Each row is a point on a landscape with many valleys, with its height.
From any point a ball takes the steepest step (drop divided by distance) to one of its 2 nearest points. It stops when none of these is lower. Distance is the straight distance between rows; heights are no part of it.
Q_958 height 37.1: [ -3  -7   9  22   6 -16 -29  -4   3 -26  -5   1  20  -3  10   2 -11 -10
  -7   1  17   7   7  12  15  30  19 -11  -1  10  -4   4  12  11  33  -5
  -9   9   9  -9 -30   4  24 -35  -6  -6 -19]
Q_978 height 43.7: [ -8  10   4   2   7 -32  20   7  -1   1  12 -10  -3 -32  11   3  12   3
 -14  -8 -14   4   7   3 -33 -19  -4  -3 -21 -12  23  10 -19   5   9  -2
  -4  10  -2   0   2 -14   8  29   9 -16 -13]
Q_351 height 42.7: [-15 -18  -6  35  13 -10   0 -14 -13 -12  10 -26  30 -10  10  -6  13  16
  -6 -22  -2 -10  24  -5   4  -1  11 -20  25   0  10  -4  -6  12  12  -1
   3  19   9  -3   8  -9   9   6 -10 -17  -3]
Q_982 height 58.3: [ 13  -1  18 -16  -7  24  -4  -1  10  10  26   2   6  18   8  -9 -17  -7
  21  23  -1  12 -23  27   0  24 -23   4 -27   1 -22   0  15  -5   4  -7
   2  14 -31  15 -20   6  12 -25 -29  29   6]
Q_562 height 29.7: [ -7  -4  -1  32   5 -40 -20  18   2 -20  -3   3  10 -16  28  -5  24  10
 -14   8 -11   9  15 -18  -2 -10  -4 -11  18 -17 -13 -17  -4  -4   6  11
  -2  13  -8   6  -4   7  20  -4  17 -31  -3]
Q_319 height 64.9: [  0   0  22 -12   7   9   9  15   8 -24  -6  19  -5  20   0  -3   0  15
  -8  11  10  -2  13  -9 -24  23 -12  40  -4  -3  -4 -45  -6   2   0 -24
  -2 -12  -5  19   3   0   4  -5  -1  -6  15]
Q_605 height 28.7: [  5 -22 -23  -1  21  16  15  -7  18   6  -9   4  16  11   4 -28 -12  -9
  -2  10 -22   2  -6 -18  -1   8  23 -15  -3  16 -13   6  15   7   6  -4
 -13  -5 -18   6 -17  -5   9 -34 -20  15   0]
Q_547 height 33.9: [ -9   3 -14  33  -7 -20 -13  11  -6  -1   3   5  12  -9  22  -8  12 -37
  -8   7  -2  22 -16  -5  19   3  17 -24 -10  23  -6   9   8  15  37  -1
   1  13   3  -1 -22   1  17 -17   3   4 -12]
Q_470 height 54.8: [ 18  -3  33  13   3   9 -10  -5  -4   4  39   1   0   2   4   6   3 -10
   9  10  27  -3 -14  37   0  31  -1   0 -19   7 -15  -8  -1   3   9 -18
   0  -2  -3  -4 -17   9  21 -39 -41  16  -5]
Q_813 height 25.2: [  8   6   8   6   5 -29 -19  16 -11   9 -37   6  13 -29  31  11  20  21
  -9   8  -2  17  -3  -2  -1 -25  -7 -30  21 -29 -13  -3  -6 -12 -19  20
  -3   8 -15  -8  21   9   9  27  36 -29  -8]
Q_23 height 22.5: [  3 -16 -12 -19   7  16  22   1   3  11   0  -1 -42  11 -34 -16   6  -1
  10   6 -19 -12 -19 -26  -7  -3  -6   4  -1 -18  27   4   3  -5  -6   2
   7 -14   7   6  24   6 -18   2   5  11  23]
Q_861 height 63.4: [ -4  33   1 -33  -8  19 -17  23 -16  -4   0   7 -26  -3 -12   0 -24 -10
  -2  13  19 -28 -18  12  11  -1 -20  18 -23  -5  -6  19  15  -7   3  -3
   3 -15  21  -3  18 -10 -16  11  14   6  -2]
Q_565 height 14.8: [-12   8 -20 -18   9  12  27  18  21   2  22   5 -16  -3  -5 -17   1 -11
   7  10 -21   7 -16 -26 -26   0   3  21 -23  15   8  21   7   0  -4  -2
  -4 -24 -21   8  -6 -13  -6  10 -17  16   2]
Q_491 height 47.2: [  6 -21  -3  -7  10  17 -16 -13 -25   3  -7 -13   6 -12 -27   9  12   7
  16 -40  13   3  20  14  16  11  17 -25  15  -7  11  -2   5   4   3   6
  -2  12  29 -20  12 -13 -17   6  10  -8  11]
Q_443 height 30.3: [  7   1  21  -2 -12  16  13  18  -5   3  -4   6 -19  17   8  -2  12   7
   5  15 -17   5 -13  -5 -12  -9 -12  31  24 -27 -24  -7   9  -4 -26  12
  -4  -9 -10  23  36   7 -14  19  -9   3   4]
Q_348 height 34.4: [ 16 -10  31  -2  -2  14   3   7  -2  -7 -18  18  -1  14  15  11  12  16
  -1  34  -5  -6   7  -7  -2  -9 -14  25  24 -23 -20 -29  10   7 -26   2
  -3 -10  -1   9  10   4   0  23 -10  -5  -5]
Q_615 height 24.0: [  0   3   6  -8  -7  10   4   5  -7  14  -5 -13 -29   8   4 -16  29  -1
   9  18 -30  10 -15 -19   1  -9  -5  -3  33 -27 -10  -1   4   1 -19  15
   6  -7  -3   8  24  16 -12   6  -6   7  20]
Q_742 height 36.5: [  2 -27  14  11  14  18  -1   1   6  -9   8   4  16  11   2 -14  10   0
  -5  -5   2   8   9  12  -5  32   2   9  -7 -14 -10 -13   5  10  13 -10
 -16   4   2  -1  -7  -4  21 -31 -30   7  12]
Q_131 height 51.5: [  8  15 -25 -14 -17 -32   0 -28 -17  22 -29  19  -7   2 -14  11 -18  -6
 -18  24  -5  14  16 -32  11 -11  23 -45   2  16  26  -7 -15   0  -8  11
   7  -7  -7  -1 -14   7   1  27  22  -8 -10]
Q_258 height 63.1: [  5  20   7 -24  -2  33   3  17  19 -12  19  14  -1   4  -4  -1 -29   7
   2  21  17  -7  -8  20  -6   9 -22  35 -24  18 -31  10   9 -17 -25   3
   0 -15 -17  10  -5  -8  -3   1 -22  14  -4]
Q_18 height 56.2: [-15  26 -14   5   1 -34  16   2  32  -8  -5  11  -7 -30  19  -2   3 -12
  -8  25 -25   3   6 -19 -24  -7  17   8 -13  17  14   5   3  15   8   1
  -1  -9 -18   8 -46  -1  -1   8   0  -5 -12]
Q_522 height 29.9: [  5  -5 -10 -14  -2  42   7 -11  17   6   0  -1   6  33 -12   7 -28  10
   8 -12   7 -15   4   5   8  -4  -6  14  10   5 -13   4   5 -24 -29   9
 -14 -15 -13  -6  -2   0  -7 -17  -3  14   4]
Q_104 height 64.4: [ -4   9  -9 -35   3  31  -8  15  -2  -5 -19  12 -27   3 -25  -4 -19   5
   3  25   6 -37 -10 -17  19  -2 -20  10 -14  -3   4  16  17 -14 -13  -9
   1 -25  21   9  25   4 -23   9  12   2  14]
Q_154 height 34.6: [ -4  -8  -8  24 -19 -26  -8  -9 -10   0 -12  -1  16  13   9  13   6   9
 -12  -8   5  13  20 -20  26 -17  20 -12  42   3   2 -17  -4  -1   3  18
   5   6  -7  -3   2   5   2   2   5  -7  -8]
Q_344 height 36.1: [-21  -9  10  20  22  -2  20  -2  24  -5  15 -20  20   2  -1 -17   5  -3
 -15 -14  -4  -2  18   1 -24  27   7  10  -3  12   3  13  -1  22  26 -18
 -10   3   5  14   0  -6  13 -15 -24   6  -5]
Q_634 height 28.8: [ -2   9 -20 -17  15  -8   7  -2  15  20   3  -1 -40 -29 -25 -11   0 -22
   5  -9 -12 -12  -9  -9 -12  -4  16  -8 -21 -10  34  22   2   9  10 -12
  -5  -6  16  -1 -18 -13 -24   7   7  -5  25]
Q_52 height 31.7: [ 22 -21  15 -15  -4  15   6 -14 -17 -11  -2  14  19  21   1  45  11  28
  13 -17  30  -7  22  20 -12   4   2  21  11  -2  -4 -28 -16  -5 -19 -10
   5   7  19 -13   4  -1  -8  19 -11   2  -4]
Q_479 height 58.1: [ -1  10   5 -34  13 -17  11   3  27 -16 -34  15  11 -14  11   1  -7   4
 -17  30 -16  -3  27 -18 -26  -1 -12  -7 -27  17  22   5   8  -7  -9 -16
 -11   0 -11 -10 -23  -5   7  26  21 -12 -19]
Q_255 height 65.5: [ -9   8  14 -21   6   6  20  29  16 -25  -8  27   1  21   0  -7 -10  11
  -5  11  12  -3   0 -21 -24  17   3  46 -28  15 -10 -30  -5  -5  -1 -18
   6 -35 -14  16   6 -16 -12   3 -10   1  12]
Q_126 height 29.6: [-15 -12   1   7   6  -9  33   2   7   7  31 -16  -7   1   4 -11  19  -4
  -5  -9 -17   8   0 -13 -28  -4   0  17   7  -2  14   6 -12  12   6 -14
   7   3   1  10  14  -8   0   9 -18   4   3]
Q_495 height 53.4: [ 18   5  31   8  -7  -7  -1  -2 -30  -1  43   3   0   1   5   6  13   2
   9 -11  40  -7 -18  39  -1  21  13  -1 -29  11 -16  -6 -11   7   9 -16
  17   3  12  -7  15   2  -3 -32 -37  11  -4]
Q_398 height 34.5: [ 23 -18  20  28  -7   6 -26 -10   4 -15 -15   0   5  10  10  23   0  24
  -5  15  19   7  10  -8  15  -6 -19  24  35 -28 -19 -29   4  -1 -16   5
  -3  -2  -7   4 -21  17  16   7  -1 -20  -6]
Q_243 height 30.4: [ -5 -13   2  18   6 -36  -6   4 -14  -8 -15  -5  15 -23  20   2  17  29
 -13   3  -9   9  17 -17  -8 -27   3 -30  15 -22   0 -15 -10  -7  -6  17
   8  21 -10  -7  10  10  20  20  23 -32 -15]
Q_194 height 47.1: [  3  39  -4 -38  -2  -6  -4  13   8  12 -35  10 -10 -26  -1   1  -2  -3
 -20  19 -20   0 -12   3 -19 -22 -15  -7 -22  -3  21  20   6 -13  -7  -1
  -4  -6   0 -12  15  -6  -3  35  32 -10 -16]
Q_189 height 24.6: [ -6  12  -6  31  -9 -47 -12  10  16 -16   2  -3  15  -4  25   1  -1  -4
  -6   1  -5  11   7  -2   9  -8 -12   6  10   5 -10  -5   1  -2  12  16
  -5   6  -9  15 -15   0   8 -10  16 -14 -14]
Q_599 height 19.4: [-14  27   0  17 -16 -30 -10  22  17 -15  -2  -3  -2  -4  22   6 -13  -5
  -3  22 -11   7 -13  -9  -1 -20 -21  11  -1   7   1  17   6 -12   7  24
   0  -6  -9  13   2   3   1  14  29  -6 -26]
Q_492 height 42.6: [  1  23 -16  10  -2 -35 -14  10 -23  32 -13  -4 -18 -41   0 -12  13 -17
  -1   9   0   3 -19  -9   9 -17  13 -39 -17 -22  15  10 -10  10  23   2
  14  21   2 -11 -13   9   1   0  31 -16  17]
Q_816 height 34.1: [-15 -14 -18   6   5  -7  22 -12  14  15  20 -27 -16  12  -9 -19   6 -16
   4 -17 -18   4 -17 -13 -11   7   6  -4   5  -1  24  18  -1  19   9 -12
   8   6   5   7   8   6  -9  -1 -11  14  15]
Q_941 height 10.1: [  2  12  10  18 -27  -7  -5 -13  33 -10  -4  -6  15  19  15  12 -31   4
  -3   2   0 -10  15   4  16 -12 -16  26  23  10 -10  -4  16 -12 -18  22
  -9  -6  -9  16 -10   6  -8  -7   3 -11 -16]
Q_938 height 38.4: [ -5 -16 -33 -12   7  13   7 -21   3  15 -28  -1   8  21 -17  17  -3   8
   9 -19   2  -6  21 -28   6  -9  21 -29  22  23  29   0  -5  -3 -16  -4
   2 -10   7 -18  -4  -6 -30  -2  17   0   6]
Q_903 height 39.7: [ 12 -30  19  26   8  20 -11 -19   5  -1  14 -11  32  -3 -11   7   3  15
  -2 -18  17  10  13  23   6  32   2  13  13 -21 -15 -14   5  10  11 -10
  -4   8  -7  -6 -16   9  22 -21 -36  -3  12]
Q_567 height 33.0: [ -3 -24   6  -5  20  20  24   1  18  10  11  -3  12  17   0 -19   1  -2
   0  -9  -6   0   3   1 -18  14   8   0  -8  15  -9  10  -3   6   8 -13
 -22  -7  -3   7   3 -11   5 -30 -20  22   3]
Q_702 height 56.1: [ 29  -6  27  -1   3  14  -7 -34  16  14  31 -17   5  15  -6   8 -11   8
  13   6  28  -1   1  28 -13  34 -13  14  -4   4 -11 -18  -8   0  -1 -17
   6  -7 -23  -3  -8  21  23 -34 -50  14   8]
Q_148 height 64.3: [-14  21  14   6 -17  10  -2  24  12 -11  40  -1 -16  22  -1  18 -18  -7
   9   2   6  -1 -34  11  -5   7 -18  29 -13  13   0  16   5  -9  -2   2
  14 -19 -11  19  23   2   1  -3 -12  12 -16]
Q_299 height 46.1: [ 10  21 -22  13  -4 -45 -13  -9 -20  27 -20  11   2 -31   2  -6   8  -8
 -18  12  -6  23  -4 -10   5  -8  28 -50  -9   2  15   2 -22  14  14   8
   8  14 -13  -7 -18   3  11  12  16 -13   1]
Q_206 height 23.2: [  1  -7  16  -9 -11   6  -9  -7 -15  -8 -27   5   6  12   8  27  -4  17
   2  -2  10  -4  12   9  15 -14  -9  -1  17 -11   5  -6  -4  -9 -22   9
 -12  -3   9  -5   4   7   1  25  28  -3 -21]
Q_477 height 27.3: [-11 -28   1  25   8  -9  14   5 -31  -3  24 -25   2 -27   8 -15  24 -11
   2  -7  -7  -5  -8   1  -3  -6   4 -13 -14 -14   7  -1  -9  10  18   0
   6  19  16   1   9  -3  12  -7   6   0 -14]
Q_72 height 30.2: [ -1 -17   6  24 -15 -14 -17  -4  -5 -21 -13   4  12  12  20  10  -5  17
 -12   7  20  10   4 -11  25 -11  -1   3  26  -8  -5 -13   4   3   1   8
   1   2  -9  -2 -15  11  19 -12  11 -12 -23]
Q_846 height 33.7: [  4 -10  -7 -22  13   2  12  -8 -11  19  -7   4 -34 -29 -17 -11  19 -15
  10   3  -4 -10   5  -4 -12  -9   8 -21 -19 -13  31  -1 -15   2   0 -11
   2  -2  33  -9  -6 -11 -13  17  17  -6   3]
Q_224 height 33.4: [ -6   8   7  -3 -20  25   4 -14   7   9  -3  -9  -4  36  -4  29 -15   3
   4 -20   8 -20   6  12   1 -13 -20  21  23   4   6   2   2 -12 -30   9
  -8 -16   3  -9  16   3  -7   2   1   1  -2]
Q_939 height 41.2: [  5  -8 -14  20 -22   9 -15 -16  -2   3   3   2  19  24   2  11 -22  -7
  -1  -7   7  16   2  -7  39  11  19  -2  20  20 -12 -12  11  10   2   7
   4  -1 -22  -2 -12   4   6 -31 -17  12  -4]
Q_997 height 33.8: [ -5  -7  13  17   8 -23 -31  15  -3 -31  -5   2  17 -17  16   5  -2  -4
  -9   8  20   9  -6   6  -3   7  -1 -21 -13  -4   2   1  -6   7  33  -2
  -5   8  -8 -15 -25  10  35 -33  22 -16 -24]
Q_235 height 63.2: [ 25   3  20 -11   7  33 -12   0   5 -22  -2  14  -1  15 -14  -4 -32  23
   0  24  30  -9   9   8 -17  26 -21  29 -11  14 -13 -35  -4 -12 -11 -24
   4 -16  -8  12 -31  12  15 -11 -15  -4  16]
Q_426 height 63.7: [  4  27  18 -18 -18  22   3  27   8  -9  29  18  -7  13   3   7 -29  -1
   6  10  25   9 -34  12  -6  13  -2  38 -32  16 -16  10   5 -14 -10  -4
  23 -27 -17  15  18 -10 -10   3 -36  17   6]
Q_970 height 14.2: [  6 -17   2 -10  -5  -6  42   1 -14  -2   9   0  -9  11   1  -6  24  12
   1  -6 -15   9  -5 -16 -17   2  14  27 -10 -15  -3 -19 -22   3   0   1
  24  -4  -2  18  43  -3 -17  12 -22  13  16]
Q_435 height 19.7: [-16  16 -15 -17   7  26  11  38  31 -14  28   9   0  -2   0 -17  -9 -17
  14  19  -8   6 -17  -9  -8  19  -9  20 -30  22 -15  23  17   2   2   1
  -3 -14 -24   8 -11 -17  -2   1 -22  23 -13]
Q_331 height 64.0: [ 13 -17  12 -17  11  36  -6  -4  -4 -29 -17  17   4  26 -21  10  -9  20
  -5  11  15  -9  22  -4 -10  21 -10  20   0   0  -5 -39  -6  -3 -14 -30
  -6  -9  -5   1 -20   8  11  -7   1  -1  12]
Q_714 height 38.8: [-12  12  -8  14  -2 -25   1  18 -22  19  10 -15 -22 -40   5  -6  19 -13
   5   0  -7  -3 -17  -4 -11 -30  -8 -20 -17 -18  10  14 -12   6  16   4
   4  13  -4  -2  -3  13   9  15  28 -14   3]
Q_295 height 19.5: [-16 -10  12  30   2 -13  -4  -1 -11  -1  30 -30  12   2   9  -9   8 -15
   1 -22   7  -4 -15  16   3  10  -2 -10   0   5   0  14  -3   8  17  -7
   2  18   9   1   7   4  14 -17  -7   1  -8]
Q_399 height 60.6: [ 16 -10   9   2   4  17 -21  -5   6  -9   8   8   4   6   9  -4 -10  -4
  -2  12  10  16  -9  17  24   7 -12   8   6  -5 -22  -3  14   4  -6  -4
  -2  -4 -12  -8 -29   1  23 -24 -16  13   0]
Q_642 height 37.9: [  3   3  -5  -8  12 -22   8 -16 -13  22 -16  -4 -18 -24  -6   1   7  -2
   1 -12 -14   3   8   5  -8 -16  14 -38 -14 -18  34  13 -14  -1  -6  -9
   1  21  19 -14  -9  -8  -5  24  23 -13   6]
Q_54 height 62.5: [ 14   3  11 -22  11  25 -11   7  14 -27   1  16   9  -3  -3  -2 -28  13
  -3  25  22 -17  15  17  -1  13 -23  25  -9  18 -29  -6  12 -12 -29 -11
 -10  -8  -3   1 -28  -3   6 -10  -8   1 -10]
Q_688 height 42.9: [ 10 -31   4   9  -2  23 -13 -24  13   0   4  -9  25  16  -1  21 -13   2
  -2 -25  16  10  13   8  18  15  14   3  21   3 -10  -6   7  11  -4   4
  -8   0 -21 -10 -22   0  15 -33 -31  11   2]
Q_600 height 23.4: [-16  31 -24   3   9  -5  -3  20  18  23  13 -15 -31 -24 -17 -10  21 -27
  12  -9 -17   2 -19 -12  -5   8  10  11 -13  -2  16  31   7  13  24   1
  -7  -7   9  -7  -8  -4 -19  12   0   3  24]
Q_232 height 57.3: [ 34 -10  26 -24  -2  12  -7 -16   8  18  23   9  13  14  -3  -8 -15   7
  13  22  12   6 -18  29 -13  20 -17  13 -20   0 -24 -14  -7 -14   7 -14
  15  -5 -33   4 -17  11  21 -19 -44  17  17]
Q_216 height 25.1: [ -5  13 -26 -19   6  28   3   5  12   5 -18  -1 -12  21 -25 -17 -23  -1
   8  -6  -7 -14   0 -11  18   2  -6  -2   9  12  -9  14  18 -16 -19   6
  -7 -12   1  -4   2  -2 -20 -10   5  11  17]
Q_693 height 49.0: [  7  16 -12  -4  -4 -38  -9 -17 -23  31 -36   3  -9 -17 -16   8   2  12
 -11   8   5  21   5 -24  15 -16  23 -51   6  -6  25  -5 -18  -3  -1   7
  14  12  -9 -12   3  16  -6  28  28 -19  11]
Q_584 height 47.3: [-14  39 -19 -14  -9 -16  -8   8  15   2 -29   6 -20 -12  -7  -4  -8 -12
 -12  11 -24  -7  -3 -10   4 -23  -3  -7  -1   7  16  21   9 -12  -2   8
  -4  -7   9   0   0  -2 -21  21  22  -5   3]
Q_836 height 61.6: [ 16  -1  -2 -13  -8  27 -26 -17   3  -2  -4   7   5  -2  -6   7 -29   5
   5   5  19   5  -1  19  30 -11 -10   6  12  18 -19   2  13  -8 -22   4
  -5 -13   0 -16 -26  -6   7  -1  -8  11  -4]
Q_227 height 49.6: [ 16 -18  11  -3   5  20  -3  -9 -44  -1  18  -7  10 -20 -23  -2  16   5
  16 -28  20  -8   5  25   1  21  18 -15 -15  -8   1  -8  -8   1  11   1
   1  14  42 -11  24 -15  -8   1   3  -2   3]
Q_662 height 23.1: [ 21 -19   8 -19  -9   7  39 -14  -9 -10  -1  19  14  35   3   6   9  25
   5 -12   2   4   0  -3 -21  -6  10  23  -9  -9 -14 -22 -17   0 -14  -4
  20  -6   1  10  36  -1 -26   0 -24  21  22]
Q_991 height 45.5: [  0  20  -1 -25  10 -18   8   8   9  11 -18   8 -16 -34  13  -2  15 -14
  -7   8 -17   5   9   4 -19 -19  -5  -9 -16  -2  20   8  -7  -1  -2  -3
 -11   1   0 -13  -6 -17   1  29  13 -13 -13]
Q_537 height 34.0: [  5  -7  -7   1   5  -5  10  13 -42  23   7 -11 -15 -52   7  -9  33 -13
   5   4  -4  -5  -6   1  -6 -18   8 -22 -21 -23  12  -3 -18  15  13   0
   7  17  19  -6  -1 -13   9   9  12 -13 -13]
Q_384 height 39.9: [  2 -24  18  15   3   0 -24  -8 -15 -16   5  -4  25 -15  -4   8   1   4
  -8 -26  20  10   4  29  16  11  17 -16   2  -2  -2  11   9   5  21  -3
 -15   9  15 -15 -10  -6  17 -14 -11  -7 -23]
Q_890 height 17.6: [ -3   7   1   4 -19   9  -8  -9  12   1 -32   7  14  22  13  22 -19  13
  -7  11  -4  -6  24  -6  20 -21  -5   6  30   8   0  -7  14 -15 -22  19
 -13  -9  -1   2  -1  -1 -16  20  14 -10 -16]
Q_879 height 44.1: [-11 -14  -3  20  11   1   1  -7 -27   2  19 -30   7  -8 -10  -6  14   8
  11 -36  -1  -8   9  11  18   1  10 -13  21 -10   2  -2  -4   2   4   4
   6  24  17  -8  22  -8  -4   5   6  -6  13]
Q_82 height 54.9: [ -6   1 -11  -5   9 -19  11 -10  21 -10 -13  13   5 -23  11 -10  -7 -13
 -19  14 -18  -1  16 -12 -14  -1  24 -17 -13  15  15   7   3   9  11 -13
 -12  -4   3  -4 -43  -8  10  -1   0  -5 -13]
Q_101 height 20.2: [-10   3 -19 -17   9  22  22  13  19  -2   4   2 -15  21  -5 -15 -13   2
   2   4 -24  -7  -2 -16  -5  -7  -8  11  -1  19  -6  11   7 -16 -15   2
 -13 -19  -7   7  12  -4  -8   0  -4  17   3]
Q_219 height 12.8: [-20  28  -7  13 -19 -11 -20  32   5  -3   4  -4 -27   2   5  -6   0 -17
   0  10 -10  -3 -30  -4  11 -17 -19  14   4  -8  -3  20  19  -5   7   9
   5  -6   0  12  15   8  -7  18  24   0   6]
Q_57 height 59.4: [  6  -4  14  26   1  10 -14   4  17   5  17  -5  12  13  20  -7   3 -17
  12  16 -11  22 -16  22  11  23 -22   5  -2  -8 -30  -3  13   4   6  -3
   1  18 -24  16 -26  11  19 -28 -24  14   6]
Q_335 height 34.2: [ -6 -19 -32  -9  14  24  17 -21  18  18 -11 -14  -9  30 -27  -2 -11  -2
  16 -25  -5 -18   3 -29  -6  -5  10 -10  15  15  22  18  -3  -3 -17  -3
  -2 -12   4  -9  16  -1 -22 -23   8   7  17]
Q_164 height 23.3: [ -6 -20  12   9   0 -10  33   7 -18 -20  24  -8   3   2   7  -9  24  13
  -3  -6  -3  -4   8  -8 -19  -1  -4  17  -5 -22  -3 -22 -23  15   5  -6
  21  11   4  12  30  -4   3  11 -14  -3   1]
Q_533 height 45.6: [-13  42 -24  -3 -25  -9  -8  -1  13  -9 -22  17  -1   6  -5  -7 -28 -11
  -7   8  -9  -2   4  -7  23 -12   1   0   5  26 -10  10  17 -10  -2  23
  -1  -6  -3  11  -2  -2 -18   6  21   7  -1]
Q_368 height 57.2: [ -2  37  -7 -17   7 -29   2   9  35 -14 -32  16   2 -33  14  -8   0  -2
 -17  31 -23   7  10 -17 -18  -1  -5   5 -14  13  10   3   8   4   7  11
  -5   4 -13   2 -28  -6   4  15  14 -19 -17]
Q_505 height 28.9: [  4 -23 -17 -22  11  39  18  -7   2   8  -8  -4 -21  32 -35   5 -10  15
  22 -10  -1 -32  -4 -18  -5   2  -7   4   2  -9  21   3   3 -13 -17   2
  -1 -15  11   1  33   9 -29 -15  11   9  20]
Q_309 height 28.0: [ 16 -14  23 -14  -8  -5  -1  -8 -25 -14   3  13  15   8   6  27   1  12
  -6  -9  20  -5   8  26   0  -8 -13  19   6 -10 -11 -19 -15 -15  -9  -8
   1  -1  14  -2   9  -1  12  14   6  -1 -10]
Q_848 height 13.0: [ -1  -2  -9 -20  18   8  16   4   2  25   5 -12 -36   0 -12 -28  24  -8
  23  14 -28   4 -20 -22  -6   4   5  -6   3 -19   9   0   4   0  -6  11
  -1  -6  -5  10  15   4 -12  -4 -11  12  41]
Q_928 height 37.7: [ 34 -14  20   7  -3  12 -10  -3  -2   1   1  12   2   6   3  15   4  16
   6  16  14   0   8  13  -3  -4 -26  45  23 -24 -33 -27  -3  -8 -15  -4
   4  -5   3  10  -8   9  13  19 -13  -1   1]
Q_457 height 37.8: [ -8  -3 -18  10 -11  -2  -6  -3  -4  -2   2   7   3  15  15 -17 -12 -25
  -3  14  -4  17 -18  -7  32   5  12 -14   8  23  -8   1  17   8   9   3
   8   4  -6   0 -19   0   8 -26  -7  17  -5]
Q_374 height 39.2: [-12  -8 -26  16  -5 -20  14 -32  -2  17   1 -21  -4   7  -3 -12  -8 -15
   0 -17  -3   4   8 -16   3  -5  19 -22  20   8  26   5  -9  16  10  -2
   8  10  13  -1   1   1 -10 -13   4   3  10]
Q_438 height 53.5: [ -1  10 -23  -6  -2 -28   0 -21   8   6 -28  16   7  -9   1  -2  -3  -5
 -15   5 -14  16  26 -17   4  -8  28 -30   4  23  14  -2  -3  -1   5   4
  -4  -1  -5  -8 -18  -8   4   6   7  -4  -3]
Q_512 height 39.4: [-20  -2   1  36  16 -12  18 -20  18  -3  12 -24  32 -11  12 -12  10   8
 -15 -15 -10  -8  37 -13 -20   8  12 -10  13  -1   6   4  -5  23  13 -12
   1  19   3  12  -2 -10   9   1 -21 -14  11]
Q_606 height 42.5: [ -4 -37   8  12   9   6 -25  -7 -20 -20 -10  -1  27 -29 -13  18  13  24
  -9 -28   5  22  20   5  16   3  30 -29   8 -16  12   5   2   4  24   2
  -2  22   7 -19  -4 -15   9   8  -8 -21 -13]
Q_448 height 17.9: [-21  23  -4  19   1  -6  -5  23   8  11  25 -16 -15  -7  -7  -7  15 -35
  11 -18 -10   2 -31  11  -1  11   3  -2 -22  12  14  29   9  11  37   1
  -3   8  14  -5   0  -1 -13  -1   0   5   4]
Q_138 height 36.7: [  3   7  14  -1 -24  19  -1  -6  -8   6  13  -5 -16  33 -20  26  -9  10
   2 -23   4 -32 -16  14   1  -3 -11  37  12 -10   0  -1 -14 -10 -11   0
   1  -6  12   5  45  18 -13   2  -1   5   9]
Q_272 height 41.4: [ -7  10 -34 -17  -6  -1  -2 -23   5   6 -34  14   2  17 -21   6 -28   0
   1  -7  -1 -12  17 -23  10 -13  17 -24  -1  36  28  15   3 -13 -10   4
  -5  -9   8 -17 -10   4 -24   8  31  -5  -3]
Q_392 height 21.1: [ -9   8   0  33 -22  -8 -17  22  -4   9  13 -13 -17  16   8  -1   7  -7
   7  -6  -3   2 -16   9  13 -17 -20  15  29 -17 -26   6  11  -1  -7  15
   1   6   2  14  19  15 -14   5  10  -7   5]
Q_872 height 41.1: [-15  17 -12   5  -2 -34   9 -10   8  13   3 -16 -15  -9  -1  -2   0  -6
 -12 -21 -22   3   3   1 -20 -23  15 -11   1  -5  33  23 -18  -2   4   1
   2  17   4  -4   4  -5  -9  22  17 -14   9]
Q_33 height 40.3: [ -3  -4  -7   0   0  10   9  -9 -17   1  12 -19 -14  15 -17   9   8   6
   5 -33   3 -21   7   6   6   2  -6  16  21 -18   7  -6 -15   1  -1   7
   8  13  19  -5  36   6 -14   3   3   2  15]
Q_487 height 30.0: [-17  13   8  29   1 -28 -24  24   8 -12  15  -6  17 -11  25   6   4 -24
   4  -2   8   4 -19  14   5  -2  -8 -23 -15  16  -9  18   4   9  29  10
  -3  10  -6  -3 -20   7  14 -26  24  -3 -17]
Q_703 height 10.2: [-13  -8   6  21   4  11   4  12  -8  21  23 -22  -6  -1  -8 -12  17 -25
  15 -16   1   4 -28  17   2  21  -5 -11 -17   1   2  14   8   9  23   5
  -6  15  12   6   8  -2  -5 -17 -15  18  12]
Q_957 height 29.5: [ 14 -30   8 -19  12  23  25 -17 -16  -4   6  16  19  27  -8  19  19  21
  10 -20  19  -7  21   6 -12  12   4   7  -5   0  -2 -21 -21   2 -15 -16
  12  -1   9  -2  20  -4 -16  -7 -15  10   4]
Q_217 height 27.7: [ -6 -13   8  25 -19  -5  -5  11 -28  -1  28 -17  -8   3   9   6  11   6
  11 -21   8 -11 -20  14   4 -16 -21  10   9 -23 -26   0  -5  -6 -11  10
   1   6   5  13  26  28   0   7  24  -5   0]
Q_221 height 12.6: [  9  -1  20 -24   7  -4 -22   4 -14  -5 -18  16  13 -23   9  13  18   0
  -3 -11   1  16   9  27   3  -7  -9  -8   3 -11 -10  -7  -2  -1  -3  -4
 -12  12  10 -17   3 -15  11  22  20  -7 -16]
Q_403 height 43.6: [ -5  41 -34 -19 -23 -11   2 -19  -3   3 -39  22  10   1 -22   0 -27   3
 -14   9  -8 -12  21 -22  15  -5  10 -19  -1  34   5   5   8 -18  -9  20
   0  -8  -5  -1  -1   8 -21  20  23  -4 -10]
Q_649 height 19.6: [  7   9   2 -14  24 -15 -14  12 -17   4 -28   4  11 -42  17  12  36  12
 -10  -4 -11  14  13  14  -7  -9  -1 -30  16 -10  -3  -7 -10 -10  -9   6
  -4  21  -1 -16  14  -4   8  34  22 -25 -11]
Q_927 height 38.5: [-16  -5  -6   7 -17 -11   2 -10  -3   2  -6 -13  -6  16   8  -2 -10  -7
  -4  -6  -5   0  -1 -11  20 -15   1  -4  24   7  13  -4  -1   3   1   8
   3   5   6  -5   6   6   0  -1   9   5  -6]
Q_494 height 51.6: [ 13 -12  22   3  -2   2  17  -7 -28  -3  22   0  13  -4  -2   1   9   4
   4 -30  24 -13  -1  28  -2  13  14   7 -20   4  -6  -7 -21   5   9  -5
  19   1  25  -5  33  -8  -8 -13 -10  11  -2]
Q_685 height 62.6: [ 13  16   4 -21  -8  28 -21   0 -19   0   1  11 -12  -7  -9   5 -18  -5
   9  10  19 -13 -13  28  20  -6 -21   3   0  -4 -18   6   9  -5 -19  -4
  -3 -13  17  -6   0 -10   0   5  13  18  -3]
Q_800 height 23.7: [ -5   1 -12  -7  23  28   9  23  27   0   2   8   7  -5   7 -31  -1 -16
   7  24 -25   5 -10 -12  -5  17   4   1 -23  17 -17  14  20  10   7  -1
 -16 -10 -19   5 -22 -17   2 -21 -22  17   2]

For each start below, name the point where the ball stops.
Q_18 | Q_703
Q_194 | Q_703
Q_479 | Q_703
Q_584 | Q_848

Call two points neighbours if one is among the 2 nearest of the other. Go from one point of each pair to the other, from neighbour to neighbour, staying as low as possible. Name the highest point that can't be avoided.
Q_970 and Q_703 | Q_584
Q_72 and Q_848 | Q_928
Q_848 and Q_941 | Q_374
Q_970 and Q_941 | Q_52
